Each row is a point on a landscape with many valleys, with its height.
From any point a ball takes the steepest step (drop divided by distance) to one of its 2 nearest points. It stops when none of these is lower. Distance is the straight distance between rows; heights are no part of it.
q708 h=361: [131 181 138 112 136 151 124 135 168 142 112 123 164 148 128 100  81  82
 135 131 119]
q121 h=626: [147 133 112 133 138  96  84 157 164 135 192 104 169 118  95 125 155 119
 101 180 123]
q416 h=223: [126 129  84 131 114 121 105 108 136 157 179  92 150  91 108 143 166 131
 139 136 127]
q183 h=557: [156 182 125 113 184 182 143 154 159 139 192  93 143 119 147 102 152 137
 129 156 116]
q582 h=195: [134 148 126 193 142 142 113 127 123 178 111 120 122 106  80 144 178 125
 147  53  55]
q250 h=318: [116 158 132 102 134 166 130 142 159 138 123 125 137 157 139  80  65 109
 122 111 122]
q400 h=97: [107 128 125 150 141 168 134 131 113 135 158 130  79 155 115  90 173 178
 130  62  94]
q498 h=133: [145 123 133 153 175 201 146 159 120 143 127  98  83 123 131  80 130 136
 120  82  75]
q338 h=40: [135 155 124 122 135 111 130 108 146 120 117 129 158 108 127 157 151  89
 162 185 140]
q562 h=275: [136 113 169 187 136 143 113 140 115 112  71 176  82 169 107 118 170 119
 119  82  98]
q122 h=578: [151 155 163 174 147 122  99 140 151 115 122 159 143 163  89 113 186 115
 128 130 106]
q113 h=164: [148  66 152 144 153 168 154 165  76 105 131 129  64 154 146  81 109 180
  87  82 106]
q120 h=188: [109 136 117  83 111 135 165  76 113 108 126 153 116 133 152 149 121 140
 178 136 154]
q988 h=165: [113 133 106 128 119 168 119 141 136 177 128  83 122 117 119  93  88 121
 120  66  91]
q938 h=290: [119  86 153 119 117 136 156 143  87  87 122 159  92 175 155  92  73 173
 110  88 134]
q193 h=300: [144 129 128 165 122 127 117 114 115 121  96 148 122 118 121 150 184 114
 147 139 132]
q720 h=123: [116 121 115 158 123 158 126 125 110 154 129 130  86 130 105 106 151 154
 134  63  94]
q613 h=59: [123 134 123 135 143 162 131 137 126 128 184 117  99 140 124  90 184 181
 122 101 114]
q818 h=152: [148  81 145 157 171 191 151 172  99 119 117 117  61 140 134  81 127 155
  97  80  85]
q719 h=111: [111 123 130  60 117 110 174  77 106  89 121 165 114 128 168 174 109 140
 169 171 176]
q99 h=375: [ 83  88 123  66 100  45 147 105 131 100  89 139 126 107 143 187  87 123
 121 201 196]
q904 h=618: [128 169 113 106 113 124  92 130 172 191 159  66 206 103 121 140  91  87
 113 121 121]
q186 h=603: [156 144 127 136 158 134 101 166 159 131 190 109 156 134 115 101 151 128
 104 167 116]
q588 h=328: [145 106 168  92 148 124 184 153  95  52 107 185 117 159 186 143  51 148
 129 168 165]
q759 h=296: [141 180 127 151 143 148 121 106 134 146 157 122 138 126 103 130 189 138
 167 102  94]
q348 h=336: [ 88 123 109  77  90 103 129 115 153 135  94 118 146 119 149 141  51  92
 123 154 179]
q236 h=154: [113 110 127 190 124 138 107 130 113 165 105 138  88 132  79 128 173 137
 125  38  74]
q556 h=270: [104 117 121  79 133  82 127 130 160 112 105 132 141 107 141 162  94  86
 118 218 175]
q877 h=242: [143  99 158 159 141 158 114 148 108 100 139 160  76 179 127  97 176 173
 102  99 121]
q701 h=280: [118 105 154 143 101 118 149 100  85  86  81 184  95 153 146 140 136 154
 147 105 149]
q37 h=415: [136 208 143 109 139 145 127 121 173 158 120 112 184 133 120 120  95  84
 151 124 108]
q398 h=269: [102 113 114 109 100 154 155 105  94 133 114 132  93 128 159 118  73 157
 150  73 130]
q657 h=348: [129 112 151  85 135 110 172 149 113  69 101 171 124 142 183 146  46 128
 125 183 176]
q345 h=595: [160 165 160 184 160 146 104 150 144 134 146 130 141 155  90 106 194 133
 125 102  75]
q672 h=511: [145 190 136 163 127  95 111 115 164 162 109 107 197 108  91 140 133  80
 146 116  97]
q282 h=105: [119 121 109 132 119 136 113 120 121 135 180 124 111 140 118 108 176 169
 127 115 129]
q843 h=250: [111 108  88 122  98 153 139 104 102 156 121 114 100  98 145 129 108 149
 155  85 131]
q6 h=137: [120 159 117 134 150 190 131 147 144 193 144  63 120 115 122  95 105 123
 115  50  66]
q303 h=224: [101 136 106 107 100 102 107 115 151 133 135 130 149 133 115 117 106 108
 135 142 150]
q797 h=350: [ 84  94 125 100  89  47 146  97 117  90  77 156 124 126 130 163 113 132
 134 171 198]
q890 h=301: [142  93 170 116 136 135 180 144  69  55 118 183  99 180 173 122  68 184
 113 109 143]
q333 h=297: [119 125 128 109 137 171 143 144 127 130 130 124 105 148 144  83  82 137
 123 100 113]
q577 h=352: [130 101 105 169 106 119  98 143 122 144 111 120 125 108 100 107 128 114
 108 109 117]
q287 h=181: [117  96 140  74 116 103 167 110  91  77 136 164 102 137 170 160 108 163
 142 170 173]
q455 h=449: [131 168 123  66 161 147 144 111 161 135 174 113 147 115 151 148 137 111
 155 186 143]
q487 h=304: [151 123 148 179 126 142 111 124 111 115  80 163 106 137 119 142 193 115
 136 115 118]
q424 h=306: [145  74 128 152 110  97 110 152 102 104  99 141 112 120 135 137 137 120
  95 175 164]
q271 h=197: [143  77 152 132 130 142 141 146  71  88 161 154  73 158 162 113 145 205
  97 113 149]
q304 h=476: [136 149 115 143 134  57 100 113 165 139 141  99 204  91  86 179 164  81
 124 185 128]
q29 h=268: [148  69 149 124 123  91 125 142  92  81 117 159 100 126 150 166 149 144
  99 201 181]
q415 h=257: [126 127 139 142 127 159 155 100  98 108  89 172  89 138 150 137 151 144
 170 105 126]
q942 h=107: [133 151 125 154 178 196 143 159 134 171 137  80 106 112 122  92 132 127
 121  64  50]
q437 h=325: [ 97  92 139 107  90  63 160  82  88  76  79 173 116 140 145 175 121 155
 140 151 194]
q677 h=236: [145 168 121 186 134 128 111 115 133 171 132 117 145 103  84 144 190 126
 154  73  71]
q612 h=561: [122 160 150 171 121 107 104 121 150 127 103 158 142 161  83 108 165 110
 137 111 106]
q665 h=607: [148 112 143 195 162 171 108 159 118 145 138 119  92 135  94 103 191 144
 104  69  62]
q444 h=258: [140  95 167 170 129 140 110 146 111  99 100 173  85 182 120 102 155 148
 104  99 124]
q245 h=333: [142  91 112 158 111 113 104 157 121 122 102 122 121 114 118 112 124 108
 101 148 137]
q638 h=542: [136 181 143 179 130 101 101 129 156 153  95 130 169 134  79 120 142  91
 142  93  86]
q204 h=593: [129 169 116 125 110  88  89 130 174 170 152  80 213 107 103 137  98  77
 108 137 120]
q234 h=362: [142 138  99 183 110 107  92 135 141 172 125  83 175  86  89 132 130  95
 115 103  93]
q430 h=41: [102 129 117  70 136  66 121 113 183 126 116 117 162 102 116 176 120  74
 120 222 164]
q191 h=602: [159 136 148 190 162 163 105 151 130 136 153 123 116 142  99 110 208 145
 110  91  76]
q592 h=179: [142  69 134 133 130 155 149 150  67 102 152 128  70 141 159  98 125 193
 100 100 133]
q642 h=281: [116 106 128 109 126 162 165 129  97 104 130 143  91 156 162  95  79 167
 131  88 123]
q745 h=225: [133  82 139  92 125  93 153 123  86  86 125 154 101 114 161 169 126 151
 127 193 174]
q740 h=374: [120 119 136 109 120 114 160 130 120  89  66 159 128 133 165 135  62 104
 138 159 167]
q787 h=219: [144  86 149 138 126 144 118 136  91  96 165 161  81 168 145 116 185 193
 101 124 152]
q921 h=366: [100 136 125  97 107 105 149 114 141 103  64 144 142 128 153 141  69  92
 145 155 172]
q722 h=302: [103 109 142 123  93  95 163  82  89  80  66 183 108 146 143 157 116 146
 157 122 171]
q62 h=349: [121 142 108 101 143  58 109 109 180 140 133 103 189  83  99 191 151  71
 121 212 144]
q176 h=351: [100  92 135  62 122  63 148 130 139  93 100 145 128 113 155 175  70 117
 114 216 185]
q640 h=291: [100 130 102  86  94 101 109 120 160 154 122 100 161 106 133 142  78  89
 121 158 164]
q683 h=153: [117  99 116 120 105 119 117 121 107 114 153 143 103 141 129 115 145 159
 125 132 151]
q61 h=308: [141 145  94 158 114 104  99 115 143 175 155  82 185  81  96 154 149 106
 135 113 109]
q878 h=310: [143 101 165 120 134 132 177 137  83  57  90 189 106 164 169 129  81 156
 128 137 150]
q699 h=227: [109  98  84 108  86 143 122 118 111 170 129  94 120  95 142 117  77 133
 120  97 143]
q479 h=231: [136 124 124 128 125 118 135 110 122 110  99 145 127 111 134 155 150 109
 151 178 151]
q308 h=551: [136 169 120 128 118  55  96 113 183 163 158  87 221 105  90 163 131  83
 122 153 119]
q93 h=200: [111 123  90 115  99 151 108 135 136 183 122  81 143  95 137 114  71 103
 112 100 125]
q151 h=645: [124 156 105  85 124 147 109 130 161 178 164  71 170  96 144 140  98  94
 124 145 134]
q104 h=580: [154 165 129 128 177 160 125 167 158 140 203  91 146 133 125  86 155 148
 110 145 109]
q126 h=368: [130 114 106 195 114 120  96 140 127 165 102 110 133 104  77 120 140 108
 113  82  88]
q43 h=168: [117 120  93 127 104 109  96 103 134 148 189 113 135 114 102 131 181 154
 135 131 136]
q171 h=299: [143 170 126  93 156 118 133 103 157 129 152 117 164 110 122 167 163  92
 162 202 131]
q46 h=466: [142 207 140 129 129 121 117 119 168 179 136  94 198 120 109 130 110  92
 148  98  86]
q671 h=516: [144 177 125  84 174 171 145 132 162 138 190 102 148 120 153 125 143 127
 145 174 130]
q114 h=679: [142 145 114  79 149 173 121 166 165 166 170  72 161 103 166 122  80 104
  99 163 139]
q485 h=229: [119 138 132 106 125 158 167  92 104  99 124 161  99 142 159 134 136 152
 176 119 140]
q26 h=184: [109 112 107 110  95 118 123 115 123 127 137 139 123 132 127 115 110 136
 134 128 145]

Where does a ball stop that starts at each point below?
q921: q613
q61: q613
q577: q719
q701: q719
q114: q338
q677: q613
q271: q942
q398: q942
q904: q430
q487: q942
q186: q338
q121: q613
